A landscape with many valleys, sampled at points; each row gives a point and its height.
From any point a ball rolls to the lowest of the 2 points nearest to it. It stops when none of these is lower. Distance is the straight distance between rows; heights are no part of it.
biles height 471: 138	67	129	137	112	132	143	144	143	150	170	129	156	126	127	124	133	174	105	120	95	125	81	120	118	107	128	114	150	123	157	169	122	109	115	98	101	135	128	107	135	100	100	97	179	114	129	118	141	136
Lasik height 242: 154	133	106	111	136	128	113	94	116	104	94	137	156	108	149	124	118	167	146	75	116	88	115	133	78	97	130	86	193	129	125	95	98	148	178	100	141	114	118	145	168	138	157	186	161	116	117	159	140	132
tup height 268: 123	116	117	135	129	175	127	160	111	135	120	137	102	85	130	111	107	133	148	160	158	98	149	113	133	131	151	142	82	138	126	125	96	100	104	116	136	122	143	145	105	160	136	106	43	151	125	101	112	125
zato height 567: 122	141	87	125	157	132	118	101	96	120	115	105	121	159	77	110	115	167	101	91	73	144	82	109	131	131	91	84	88	126	173	124	140	142	133	137	144	134	125	130	152	120	161	124	174	136	168	123	128	96
kepus height 442: 125	124	192	122	106	125	117	132	153	135	117	141	144	123	139	158	131	93	160	176	173	146	197	134	116	152	136	169	125	132	99	91	157	128	143	120	116	114	124	125	89	87	106	135	95	95	86	131	123	148
gal height 91: 148	146	90	116	203	167	154	152	115	96	119	129	108	108	153	126	108	163	167	139	176	102	134	120	133	137	134	81	185	138	131	81	127	181	94	147	179	131	133	111	127	177	152	164	90	129	111	107	143	93
Vek height 623: 150	149	100	129	127	116	116	106	94	119	145	136	126	161	142	131	116	120	125	107	109	140	134	182	115	90	89	82	160	129	131	132	121	165	184	128	142	160	104	125	139	165	113	165	175	156	86	130	117	109
Kanu height 322: 144	147	117	170	148	121	136	134	114	132	155	113	97	186	122	134	125	149	123	121	106	173	114	176	127	127	110	106	134	126	195	131	139	146	131	158	132	137	140	69	128	120	103	121	193	143	125	110	94	111
rov height 188: 132	111	131	129	125	88	153	131	133	138	183	108	154	184	106	145	146	128	90	111	82	147	73	139	139	145	97	116	148	110	163	143	164	117	122	147	120	147	133	95	159	100	84	96	222	113	160	138	158	112
leruz height 402: 134	136	151	125	128	156	100	148	141	119	101	170	134	107	163	123	128	83	179	156	176	125	181	149	130	172	153	141	118	140	105	95	124	129	143	120	109	153	121	134	77	104	131	148	90	137	88	129	117	125
fof height 381: 116	97	143	107	111	152	141	162	176	102	172	162	190	106	125	132	108	104	111	163	156	119	118	108	143	178	156	120	134	166	121	104	155	112	115	144	110	132	124	153	90	69	132	137	109	94	119	162	174	134
nemol height 585: 151	121	153	131	119	154	136	131	112	126	146	154	153	118	151	127	109	158	150	142	109	108	96	155	100	112	136	128	156	118	123	150	124	141	108	77	109	138	108	86	125	126	102	110	150	133	112	112	118	112
zad height 405: 152	149	87	146	147	125	137	121	111	110	120	128	122	153	137	139	123	150	129	118	141	128	131	145	115	114	128	114	184	142	169	90	130	180	156	157	154	136	128	99	166	149	122	162	152	122	114	143	134	127
par height 410: 127	90	101	138	144	112	128	131	135	156	158	97	139	134	131	131	106	174	119	138	136	163	141	117	118	106	105	86	141	123	149	133	113	143	112	129	136	118	127	105	117	133	81	141	145	124	106	139	103	152
Gute height 401: 126	138	121	136	130	103	96	119	125	136	110	96	109	133	111	134	151	148	138	115	126	146	135	110	129	100	124	151	111	113	156	103	125	126	128	143	130	114	151	114	154	130	135	126	111	116	149	133	140	145
bivo height 219: 124	159	142	98	125	123	103	121	108	129	87	141	130	119	116	133	152	99	145	125	137	117	133	103	172	140	125	126	103	123	117	98	131	117	137	121	125	135	127	130	118	110	168	140	110	131	170	127	179	112
Vug height 154: 146	166	158	73	154	117	122	115	104	116	76	127	151	121	113	123	124	103	166	120	125	116	141	123	151	150	118	108	106	102	84	107	149	129	102	91	112	101	128	123	112	97	155	150	138	125	173	101	161	101
bodis height 413: 151	157	115	160	209	118	120	138	150	88	90	81	71	131	145	140	127	155	151	137	154	162	136	153	116	110	153	129	146	111	156	100	139	179	92	171	168	99	153	89	141	155	130	164	129	118	125	110	100	125
pok height 303: 105	175	128	143	92	88	126	115	126	143	144	107	103	185	119	148	122	108	88	130	120	156	138	148	166	139	122	136	93	147	144	108	155	124	153	181	155	152	120	128	129	105	121	125	133	124	153	143	152	118
Feke height 299: 150	158	115	105	168	148	100	157	126	97	86	156	136	115	161	105	171	113	176	144	158	141	142	107	155	160	142	103	139	120	142	99	106	143	139	153	100	153	115	133	84	113	152	156	136	156	118	124	153	105
Kosu height 369: 146	169	95	122	149	149	106	114	72	122	103	149	151	115	116	105	92	143	134	118	121	88	118	146	107	131	126	83	146	150	140	78	121	154	186	125	151	154	125	148	146	137	175	155	135	138	125	120	131	88
rol height 284: 139	128	136	119	170	137	143	162	125	126	133	116	126	120	102	124	112	134	139	147	143	138	124	98	137	144	139	119	126	129	153	85	159	140	78	146	136	118	153	111	121	107	146	127	119	102	172	119	148	99
Gopo height 372: 140	107	105	144	131	114	116	106	136	129	125	112	112	118	143	139	158	146	150	101	109	145	123	122	112	84	122	134	134	109	135	153	104	139	130	125	128	123	132	127	159	149	123	132	137	135	100	130	104	165
tal height 304: 117	166	124	123	71	111	78	95	91	151	121	119	129	165	95	140	168	101	100	106	96	148	122	95	144	120	101	150	87	111	141	141	125	99	157	143	115	139	122	124	123	123	152	100	121	131	176	137	150	125
beziz height 501: 129	161	201	122	96	107	115	118	118	122	115	138	123	147	111	155	161	87	147	144	125	138	132	155	121	149	138	180	147	128	115	80	165	131	148	139	100	128	127	94	128	79	126	118	129	103	144	134	143	109
tari height 316: 119	96	125	88	181	151	193	157	131	116	148	116	147	100	128	134	121	154	120	105	115	90	67	111	162	128	141	99	156	94	111	159	138	130	54	87	133	91	136	134	139	109	122	107	112	108	164	107	157	113
votu height 564: 112	126	183	92	109	91	124	115	147	134	112	109	151	120	112	140	127	78	148	130	148	153	170	127	128	136	129	167	107	122	85	83	178	116	112	94	115	79	142	146	121	92	120	149	116	86	156	150	145	150
siliz height 556: 151	141	159	128	101	154	128	134	101	114	127	163	153	127	145	117	190	105	145	131	103	109	91	110	123	120	115	158	176	97	126	175	105	110	117	77	96	147	91	56	139	138	123	88	149	141	135	141	143	110
memum height 534: 118	123	148	92	84	111	140	114	111	157	138	138	176	132	107	124	125	101	128	127	144	123	151	91	169	128	94	103	111	114	75	142	148	108	121	83	118	118	104	123	113	101	106	115	106	115	173	144	188	115
fiku height 551: 118	121	159	87	98	90	123	116	124	145	141	120	177	136	104	137	117	113	143	127	156	135	161	112	132	140	100	120	136	139	84	88	183	140	125	98	130	104	115	111	120	93	95	146	136	83	146	148	170	138
Sudur height 674: 128	83	137	164	133	177	109	181	140	140	142	152	141	101	148	96	125	150	149	192	143	146	133	110	130	155	150	148	121	137	160	144	89	101	99	112	93	139	119	76	70	123	109	100	107	135	92	108	97	121
segu height 311: 101	114	100	111	92	140	111	122	103	193	124	104	126	121	94	123	86	146	123	125	147	116	183	90	125	104	114	109	83	136	107	134	122	100	152	109	155	117	123	161	114	154	109	120	58	130	124	131	132	152
ruvon height 576: 104	109	173	101	92	85	107	114	148	169	110	101	163	116	105	120	147	118	153	135	148	148	173	86	135	123	116	156	92	113	86	127	129	87	120	77	93	83	135	145	99	101	102	124	114	106	150	149	130	173
Gunus height 464: 115	132	109	127	90	117	123	137	150	142	136	133	128	136	147	149	141	115	111	141	148	136	147	108	145	143	135	150	113	145	122	130	113	108	159	149	136	143	119	143	120	139	111	114	100	133	117	151	137	148
bam height 509: 128	72	135	161	92	119	162	136	171	137	191	112	108	140	156	166	150	138	95	146	118	151	94	146	126	122	133	162	163	125	131	190	105	131	130	159	119	162	141	112	157	144	86	93	171	120	91	132	103	151
somek height 354: 119	135	125	113	156	143	109	145	131	105	83	160	151	108	143	109	131	97	165	137	159	117	149	135	134	153	136	102	105	135	104	112	86	126	140	134	115	146	116	176	96	101	157	169	126	169	115	123	120	129
gesuk height 433: 125	121	144	96	96	146	170	126	139	123	153	121	92	102	127	156	123	124	144	112	168	99	157	112	142	111	145	166	176	113	70	105	173	152	120	114	172	103	121	133	158	146	110	138	37	82	127	162	163	158
Gena height 619: 147	140	120	148	105	166	77	149	110	116	103	159	127	106	152	92	141	126	152	150	136	111	129	130	112	129	151	160	155	125	147	128	81	107	151	116	119	159	128	110	131	131	147	126	92	144	112	133	119	117
vufu height 528: 148	157	189	108	81	133	105	117	108	107	109	163	143	147	137	134	181	104	144	130	124	121	109	131	99	128	124	184	170	112	119	127	115	124	151	112	99	162	119	73	136	110	131	115	134	112	118	128	147	113
nas height 416: 118	132	93	145	139	123	117	128	98	159	111	74	79	144	77	130	133	175	105	130	124	148	154	86	142	91	119	156	93	87	155	120	139	132	110	135	172	111	149	108	153	131	133	123	91	93	169	124	145	121
desu height 353: 126	130	114	145	86	173	109	153	98	129	130	163	120	95	154	96	107	127	125	169	166	88	177	141	106	136	135	136	116	141	123	158	79	98	160	101	131	148	93	153	91	165	108	114	54	151	75	131	101	140
sen height 586: 140	141	157	127	105	159	134	118	124	91	111	173	140	120	168	115	180	112	136	138	133	103	89	114	128	135	144	171	149	97	100	191	60	105	126	93	83	157	95	110	124	131	119	106	122	170	101	139	122	141
batud height 542: 122	89	147	170	70	139	140	121	134	147	172	142	127	139	139	135	112	132	92	137	106	119	101	161	99	108	145	150	137	128	123	175	115	114	146	114	112	143	131	124	132	135	93	89	147	129	81	124	88	136
gan height 642: 137	106	124	122	146	183	114	160	105	137	110	170	178	83	134	90	88	156	144	190	163	81	158	90	109	163	120	92	122	147	137	109	102	102	133	89	123	124	107	127	82	121	128	120	82	127	114	114	136	105
mobib height 431: 118	108	158	113	112	102	148	128	189	108	139	167	196	119	132	133	142	75	109	152	158	137	110	114	138	188	131	131	129	160	96	131	151	104	107	126	69	132	121	161	99	62	122	133	149	100	106	158	156	140
ranu height 280: 120	108	145	133	160	113	119	111	154	123	109	127	136	105	140	129	111	105	155	121	133	142	145	140	118	133	128	124	117	149	103	118	140	118	127	108	112	94	137	165	113	128	128	148	161	144	92	125	93	146
zazit height 565: 142	115	157	147	86	146	142	112	104	119	139	157	142	121	150	131	145	140	109	139	114	111	104	146	102	112	135	166	138	123	95	194	82	106	127	82	101	136	101	118	130	133	108	111	141	139	100	123	110	129
doza height 246: 135	134	155	145	63	90	124	116	144	137	142	120	152	170	116	150	206	102	94	126	105	145	76	103	140	155	115	154	145	103	136	147	126	97	145	164	98	161	110	100	152	122	116	105	168	119	147	161	160	134
Lud height 215: 129	150	122	110	146	130	108	140	145	105	113	156	161	132	137	133	183	112	174	164	193	180	157	104	146	161	125	115	148	113	163	77	111	145	118	134	109	146	114	101	89	112	109	163	101	119	117	152	157	119
kovil height 515: 145	161	154	129	144	138	137	104	79	115	121	133	133	152	122	123	134	105	136	91	71	138	92	154	153	121	94	109	96	93	111	197	130	131	99	83	110	129	112	86	125	151	125	97	185	163	156	97	126	109
pon height 164: 129	116	71	113	185	152	162	144	122	115	107	120	112	101	127	106	97	156	138	110	141	101	136	116	145	135	142	75	138	131	108	117	116	158	99	148	176	115	120	152	136	170	163	157	95	146	121	119	121	114
fosep height 112: 130	131	163	137	81	122	134	139	140	125	171	117	128	166	120	147	183	112	73	136	106	151	72	125	140	164	133	174	143	136	170	118	162	89	132	172	94	160	147	93	155	67	110	93	169	86	151	138	161	126
Duta height 396: 142	131	125	150	179	124	137	145	141	131	132	86	82	121	135	151	108	158	178	150	149	163	171	143	106	98	160	150	127	109	133	106	144	171	88	134	169	70	156	85	125	162	107	126	114	127	104	107	99	141
zez height 275: 98	104	128	118	99	123	115	122	147	163	111	123	128	92	136	130	88	133	143	139	159	114	188	111	94	113	129	138	102	139	105	141	99	106	142	97	143	105	118	162	115	149	111	154	61	137	86	154	103	174
Ninog height 394: 114	123	72	134	92	166	126	132	99	144	133	145	101	110	154	116	108	115	100	131	149	109	149	118	137	117	134	146	122	141	136	177	82	108	159	129	151	152	101	163	124	205	120	123	62	177	100	151	98	143
vife height 593: 127	163	111	131	168	130	131	101	116	105	113	136	79	118	144	128	79	120	131	92	107	95	133	187	122	112	139	117	127	154	113	104	141	157	154	144	169	111	137	163	155	171	167	151	127	149	130	105	98	106
kivom height 589: 105	132	90	144	140	71	128	112	196	121	133	107	85	154	154	154	140	124	115	103	125	160	134	148	125	96	122	137	117	123	116	148	126	173	155	173	161	118	132	166	164	183	119	150	140	146	89	140	104	172
kuz height 252: 128	156	148	159	124	76	143	126	115	151	152	101	119	201	97	159	121	104	78	133	115	165	150	166	139	120	105	126	116	148	178	101	198	122	152	170	143	134	130	102	129	96	76	115	179	96	164	123	130	113
fif height 429: 130	114	62	126	129	169	131	126	82	123	130	138	96	118	142	136	105	123	103	98	122	102	145	131	124	91	108	110	122	116	127	182	102	126	144	95	152	152	95	140	130	203	149	138	93	175	120	129	96	127
vot height 474: 124	145	203	120	94	106	95	125	156	123	95	157	172	135	131	156	159	87	150	155	155	139	166	130	105	158	147	178	154	136	102	100	154	133	165	134	86	132	133	116	107	65	131	145	126	95	110	151	139	134
zapom height 439: 130	98	106	135	97	99	116	133	161	154	143	122	166	151	131	129	130	120	135	156	146	158	149	114	131	135	109	99	130	138	132	134	106	112	158	135	123	140	114	121	100	137	102	142	141	134	94	159	127	160
lagag height 331: 139	126	148	135	144	127	126	129	145	116	110	133	115	101	159	129	141	138	176	124	133	130	143	155	111	109	141	154	155	113	96	115	112	158	121	106	122	98	144	118	126	141	114	139	127	148	97	107	107	154
venar height 253: 145	140	152	116	168	142	118	143	98	130	104	132	168	113	101	101	123	145	136	148	118	125	117	97	130	162	139	102	115	148	161	73	134	123	110	125	106	122	153	109	97	99	182	132	134	118	155	118	146	84
vidol height 517: 112	173	119	109	130	118	128	97	109	111	115	144	105	148	122	141	107	90	98	93	102	109	132	184	165	126	115	123	99	134	96	145	148	129	139	136	143	139	108	158	131	149	142	126	148	168	157	118	132	119
Gek height 537: 119	183	108	104	165	98	148	94	130	101	100	107	74	141	130	143	116	99	135	77	103	124	132	177	159	105	110	131	134	109	90	134	161	165	112	142	179	114	114	145	154	146	147	130	140	125	163	116	138	115
vuk height 298: 118	107	102	135	105	154	115	151	80	183	142	115	84	98	89	113	92	143	108	148	149	127	178	95	146	110	129	136	66	129	135	153	109	102	129	99	141	123	139	128	101	163	114	94	57	149	140	103	113	142
Nibam height 430: 157	164	123	158	182	144	105	116	128	104	104	113	92	134	135	122	128	148	150	125	133	135	138	145	96	112	147	130	151	143	160	66	141	174	136	158	154	120	156	108	159	141	148	163	129	123	115	116	119	114
ler height 508: 120	126	175	93	107	118	162	127	142	130	135	135	186	138	119	133	126	76	104	137	112	116	109	129	169	164	113	133	112	137	87	138	171	94	123	109	107	121	116	124	124	86	114	98	123	107	170	134	163	97
tonag height 228: 121	117	129	111	137	107	98	127	161	139	99	115	139	90	120	130	100	129	147	135	145	128	171	102	102	129	138	128	112	146	107	92	118	118	129	120	124	91	136	178	120	128	137	159	107	127	113	150	121	164
zomag height 457: 112	102	163	104	95	142	150	125	134	152	139	112	101	95	126	151	88	133	168	134	173	118	181	115	100	107	127	172	135	94	61	128	142	137	109	92	166	88	123	116	135	143	85	129	48	97	100	150	133	163
mivo height 427: 90	123	84	141	144	108	109	114	130	153	120	58	71	165	95	139	130	163	81	113	105	156	148	126	133	101	145	160	76	106	156	156	155	139	103	163	181	110	161	141	153	127	109	111	107	114	166	113	117	135
Gonuz height 407: 110	116	122	129	141	136	122	113	145	126	129	133	139	109	117	108	106	148	89	96	94	85	106	121	105	125	156	112	82	167	134	143	111	99	116	140	105	113	162	209	148	132	169	128	125	140	138	116	80	131
Tid height 340: 124	109	138	84	125	150	151	151	152	104	148	181	182	88	132	94	85	114	113	140	148	86	120	101	136	160	136	97	123	163	97	92	148	117	111	114	120	112	126	171	109	84	146	144	87	102	143	152	165	101
meka height 352: 122	114	136	95	193	128	184	142	146	98	115	123	134	88	120	118	119	130	134	120	139	100	94	119	157	157	157	97	131	113	113	135	152	135	49	123	125	79	149	152	118	111	152	121	121	121	170	115	128	106
Bif height 165: 155	167	92	132	186	183	133	155	96	96	113	142	69	111	155	106	121	125	159	128	137	97	112	146	141	129	143	121	166	132	148	111	123	175	115	162	178	147	123	87	133	184	164	135	96	144	131	105	130	86
bevag height 443: 132	146	103	155	159	160	78	95	109	124	95	114	106	111	113	92	119	178	156	90	107	99	110	126	93	97	125	123	105	131	159	114	106	134	142	127	141	126	147	163	144	148	196	138	140	145	119	107	85	134
Big height 341: 130	171	114	136	81	103	100	120	98	143	119	102	112	182	98	140	156	135	74	115	110	169	132	103	154	126	96	120	103	129	182	114	135	112	173	180	152	174	115	118	152	113	130	121	130	128	178	151	162	113
Keve height 374: 133	135	126	171	156	116	121	127	118	121	151	92	58	148	133	145	110	149	140	139	126	165	145	170	131	82	126	152	120	105	144	141	150	166	110	152	165	112	137	79	139	167	87	120	142	147	104	106	93	124
Kufop height 217: 133	128	173	149	93	132	136	130	129	138	142	119	109	146	111	132	147	122	93	132	89	144	83	136	134	137	150	188	120	124	140	142	142	104	110	132	99	136	155	104	138	83	117	71	153	102	163	102	129	132
bute height 212: 138	159	133	98	189	129	118	118	87	124	69	136	175	114	93	92	125	131	148	128	127	143	117	92	156	162	104	66	101	108	114	77	123	140	125	116	107	104	143	133	99	101	171	153	147	130	151	102	161	81
Kolip height 587: 112	70	148	120	100	94	112	132	163	180	137	89	186	114	98	130	129	114	126	147	154	168	174	69	109	130	123	137	104	133	102	144	130	79	109	92	85	101	127	159	96	97	113	132	129	116	103	154	109	190
Ligav height 602: 149	139	128	120	122	166	120	137	111	122	139	156	153	126	145	120	118	156	141	142	130	104	96	125	106	122	134	130	188	134	157	115	103	141	146	105	129	157	107	87	136	136	138	126	134	117	119	145	134	118
zudil height 645: 146	154	106	128	87	95	114	93	96	149	142	143	169	154	142	136	125	96	106	113	113	134	134	145	129	113	87	73	145	128	133	139	117	136	220	136	131	169	89	145	123	147	137	147	180	152	125	158	148	120
Zep height 310: 115	99	161	107	126	152	155	161	129	131	167	117	133	112	105	124	105	144	129	144	142	125	128	124	127	139	151	157	150	126	145	101	166	126	87	110	132	113	168	90	119	80	117	96	107	72	164	105	154	105
gadek height 367: 152	113	58	145	135	93	146	131	162	105	121	111	112	148	156	143	144	177	108	95	142	146	95	132	102	87	115	91	202	110	181	103	111	162	152	171	160	130	118	125	180	166	120	183	161	115	108	152	132	148
fonek height 631: 123	126	139	141	110	185	89	161	106	145	121	170	142	104	123	83	105	154	113	166	143	81	131	102	104	139	151	143	118	161	145	106	96	95	155	107	108	148	116	129	104	112	150	109	73	119	124	123	128	109
dovi height 222: 130	107	78	104	157	136	154	130	121	112	109	114	118	100	135	122	137	152	152	97	127	112	107	99	159	115	121	75	145	107	111	168	96	138	88	106	134	113	109	150	142	169	142	143	128	150	146	127	137	126
lafo height 273: 137	93	103	104	183	171	194	137	121	107	134	129	121	81	135	114	122	172	127	102	117	84	61	98	152	117	140	72	155	108	128	180	105	134	57	107	129	109	138	155	138	149	147	135	112	142	159	99	130	102
Muze height 391: 126	142	127	109	162	129	148	127	116	127	114	95	72	107	109	138	113	114	161	115	145	125	169	131	152	111	136	149	120	99	96	111	164	151	77	113	167	89	145	132	135	136	131	127	81	128	155	103	133	119
ruv height 428: 132	115	101	142	171	160	131	124	116	119	102	131	123	82	117	78	115	169	137	91	94	83	75	103	91	123	148	91	105	147	153	143	89	126	97	121	109	114	148	169	148	150	183	136	128	145	132	102	72	114
kezif height 469: 108	70	99	174	124	108	143	154	186	148	190	105	125	137	148	148	139	139	105	151	135	171	117	123	129	128	136	142	118	146	155	166	97	123	112	161	124	142	137	135	120	127	99	120	160	142	77	132	98	181
zikuf height 665: 146	123	136	144	169	176	103	157	145	135	120	167	189	99	138	89	119	182	164	187	134	131	143	119	91	142	153	112	136	146	165	120	100	120	118	99	99	145	112	91	65	116	122	108	148	133	99	115	106	90
moge height 575: 123	168	92	158	171	94	96	98	116	122	89	95	108	160	97	107	124	153	115	104	102	164	127	134	132	134	98	100	67	131	166	122	145	143	134	173	152	135	139	128	144	124	153	143	178	141	136	113	105	108
bebu height 274: 132	95	164	130	126	122	164	147	156	133	173	103	112	120	122	156	143	148	120	161	142	143	119	139	108	126	156	203	164	117	149	94	174	149	102	137	129	123	176	99	141	81	93	104	114	62	138	118	140	140
vezad height 180: 126	143	162	141	119	95	128	110	128	143	153	131	150	181	101	143	121	107	105	128	94	159	129	175	137	140	110	114	100	151	140	131	187	112	146	130	97	140	131	107	129	97	114	114	208	119	143	108	116	118
Zin height 653: 142	118	118	143	165	185	116	149	110	121	113	174	169	90	154	83	107	158	164	167	143	88	137	145	99	146	130	86	132	144	133	137	91	119	131	104	112	149	111	127	85	124	129	132	129	166	97	101	107	96
zadiv height 204: 146	104	150	119	116	119	151	149	180	104	159	126	131	132	143	158	151	135	151	166	150	158	123	144	114	153	147	175	190	129	117	102	159	159	103	141	105	119	144	104	128	114	100	126	130	96	98	135	139	148
goso height 493: 103	146	128	123	95	130	128	123	114	148	132	136	116	144	119	132	119	82	107	124	120	128	162	136	167	135	120	129	84	139	102	156	124	105	150	132	138	146	114	158	94	158	118	102	112	156	140	122	130	136
nop height 607: 139	157	120	137	143	124	155	105	115	112	148	141	94	139	148	139	92	104	129	103	116	130	145	206	126	90	114	109	170	143	88	125	139	181	154	126	167	120	122	135	144	170	129	140	157	148	106	112	119	131
bisog height 350: 147	158	138	183	133	119	107	131	87	134	150	104	60	167	130	146	113	124	126	132	110	176	145	192	131	111	119	131	106	141	165	143	146	153	132	132	146	135	115	70	120	153	101	92	171	147	115	85	84	107
keki height 436: 122	82	93	138	145	128	154	161	153	135	176	101	104	140	139	137	132	151	116	154	136	170	137	129	148	136	147	132	123	113	146	148	130	134	97	135	144	125	149	106	116	119	89	112	132	123	119	118	122	144
simu height 312: 140	114	71	127	137	96	119	99	158	119	97	136	146	123	147	133	143	168	130	89	129	106	107	125	84	76	114	93	201	110	138	87	105	153	169	150	133	128	114	160	184	153	152	193	140	113	98	178	137	157
Zumor height 365: 119	103	138	142	51	81	97	110	135	146	126	101	148	149	113	143	203	125	117	88	83	136	78	102	95	100	98	159	128	97	120	177	112	102	163	140	86	139	132	146	146	140	144	116	160	125	135	166	113	169
Mib height 324: 124	119	141	137	85	84	108	99	137	123	133	111	129	161	118	152	223	104	133	90	88	136	86	115	138	123	100	155	120	95	119	188	121	106	113	126	87	131	134	118	160	122	132	88	164	132	147	140	136	156
Raluk height 395: 135	151	117	123	151	138	92	123	106	130	85	151	157	116	131	98	122	124	141	120	118	130	123	120	116	151	121	83	119	151	149	85	103	117	170	136	122	138	130	153	115	121	171	171	158	157	127	131	120	111
ligiv height 533: 135	170	128	127	180	145	145	101	95	84	114	145	108	150	148	107	135	94	142	87	81	124	73	169	159	123	100	86	104	102	112	179	112	160	103	131	126	146	98	116	130	160	155	129	182	188	138	91	122	91
dosu height 571: 119	148	79	164	137	104	109	113	126	123	118	99	74	170	148	151	141	131	113	116	134	164	160	170	132	93	113	134	138	115	148	146	116	172	155	171	182	140	113	119	157	184	106	157	120	168	95	136	120	145
Feme height 375: 111	147	140	105	207	117	156	144	123	112	104	112	100	94	116	126	104	118	167	133	145	123	138	128	170	147	137	113	106	113	80	119	170	149	41	122	150	76	149	136	110	137	144	119	101	121	180	81	126	106
nosaf height 554: 118	169	95	125	161	100	148	108	132	89	103	107	66	142	152	149	134	120	142	94	134	144	155	160	134	96	128	122	148	109	108	133	145	183	125	157	174	117	115	128	168	168	130	163	121	142	115	137	151	139
butur height 424: 105	98	128	117	84	140	154	144	172	138	166	142	159	119	139	134	120	109	105	150	154	122	110	113	131	153	140	138	138	152	107	118	123	102	147	146	114	155	119	159	122	107	115	132	110	97	126	148	154	146
Fov height 264: 134	136	167	130	67	108	118	119	104	157	144	105	114	159	87	143	149	108	98	116	102	138	123	108	140	118	114	188	100	116	112	136	160	103	132	117	119	124	145	109	135	104	115	91	130	103	179	131	140	145
sugut height 224: 141	133	122	137	157	182	138	164	119	102	113	149	93	102	159	112	126	110	163	162	168	109	132	127	141	150	157	148	139	140	137	112	114	140	114	143	145	146	131	104	101	170	143	108	66	149	112	107	117	113
Desan height 351: 119	123	137	140	100	151	143	137	136	116	118	166	118	82	145	95	102	138	107	135	133	63	135	122	100	134	171	156	109	164	104	142	81	88	125	113	108	128	129	179	129	132	133	134	71	140	114	138	91	136
vop height 600: 103	55	117	98	123	104	149	132	156	157	150	108	176	96	99	132	101	137	120	126	156	125	143	70	139	131	115	104	88	139	98	166	118	73	85	96	109	96	126	178	105	114	102	129	108	119	125	145	128	171
duk height 475: 119	140	203	114	95	119	135	118	141	110	123	157	182	126	116	124	128	75	105	149	116	104	121	120	149	188	150	147	99	157	91	130	150	73	132	117	59	121	119	160	104	61	140	128	142	114	150	142	146	128
Dasab height 58: 128	110	166	140	85	74	150	126	138	145	166	121	144	169	122	156	140	114	96	119	89	131	102	163	112	137	108	144	150	124	129	130	181	119	156	146	108	130	142	125	155	95	104	103	207	96	136	142	142	130
gepuf height 380: 109	122	132	129	116	127	133	135	156	124	126	146	138	98	138	113	92	121	101	130	128	82	121	137	115	156	168	141	103	198	124	99	115	94	144	147	117	116	145	201	134	121	167	146	94	123	110	137	92	146
Gaku height 314: 112	107	131	139	87	157	146	128	137	138	139	144	85	98	142	124	89	120	117	145	148	98	178	135	98	118	153	167	103	144	89	166	91	100	139	111	130	118	121	174	106	162	101	124	59	149	78	119	85	155
gizi height 276: 120	127	114	144	168	121	163	145	136	118	171	104	111	167	123	139	133	146	79	126	103	155	86	143	137	143	119	105	163	116	195	133	154	147	112	168	144	155	139	78	155	103	98	108	189	116	158	114	136	89
Mok height 606: 91	108	91	155	147	78	129	110	212	124	133	104	100	142	151	150	148	112	113	114	110	156	131	132	127	124	142	150	82	136	123	171	115	134	120	191	134	119	165	178	136	142	139	132	139	155	103	136	85	178
Sosas height 317: 150	164	133	94	124	140	112	104	88	102	85	165	131	97	146	119	108	120	139	86	123	79	130	150	109	109	119	100	187	119	114	81	120	150	178	94	161	147	110	150	168	120	178	167	139	126	125	139	149	99
Kem height 286: 129	137	145	86	118	139	130	135	115	114	111	164	167	127	140	125	119	100	122	149	148	102	138	115	162	156	116	94	103	149	101	91	137	105	150	131	126	131	113	152	105	103	146	143	90	122	144	148	168	120
Beg height 496: 144	113	140	138	120	142	141	127	115	144	159	133	152	143	119	106	134	127	121	110	76	127	62	132	143	111	109	101	122	111	141	193	113	106	106	91	86	135	127	89	127	130	119	79	176	141	154	104	135	116
mafa height 403: 105	100	115	153	52	114	109	106	154	170	165	119	135	162	102	144	185	128	72	89	91	117	71	103	108	125	126	157	123	117	139	195	108	89	177	165	101	157	139	161	164	141	142	87	159	128	151	155	118	158
Sol height 102: 142	111	138	118	142	145	128	163	177	109	142	151	141	116	145	136	167	128	149	190	173	171	144	96	120	146	150	161	171	125	150	95	137	147	90	149	99	133	130	85	107	111	111	145	98	102	106	153	150	139
fumut height 553: 128	151	118	120	166	122	137	93	99	126	115	131	129	150	127	113	122	128	119	91	81	130	78	137	149	130	95	60	100	126	145	147	143	131	133	125	123	139	124	135	145	123	161	116	198	167	143	103	112	102
Peto height 583: 125	150	113	151	153	99	113	98	121	135	115	114	93	158	114	122	97	131	136	100	109	146	148	180	117	101	111	98	95	151	135	112	125	171	148	155	156	121	128	153	131	150	159	152	166	159	108	111	99	133
Dano height 440: 114	83	124	149	77	121	120	126	134	175	179	119	145	159	105	129	157	149	80	113	78	127	87	115	113	116	113	136	119	131	180	175	101	79	157	123	101	160	144	126	142	106	113	86	176	120	137	124	137	140
nage height 409: 122	127	126	105	119	136	136	149	130	131	134	94	107	113	117	150	101	140	147	130	156	127	169	115	129	126	134	150	141	117	126	82	176	147	112	120	171	101	139	126	147	126	108	139	70	88	144	135	153	131

Where does a ball stop that starts at each point below?
Sudur -> par
memum -> Vug
zato -> fosep
siliz -> Sol
zikuf -> par
bodis -> Dasab
zomag -> gal
gesuk -> gal
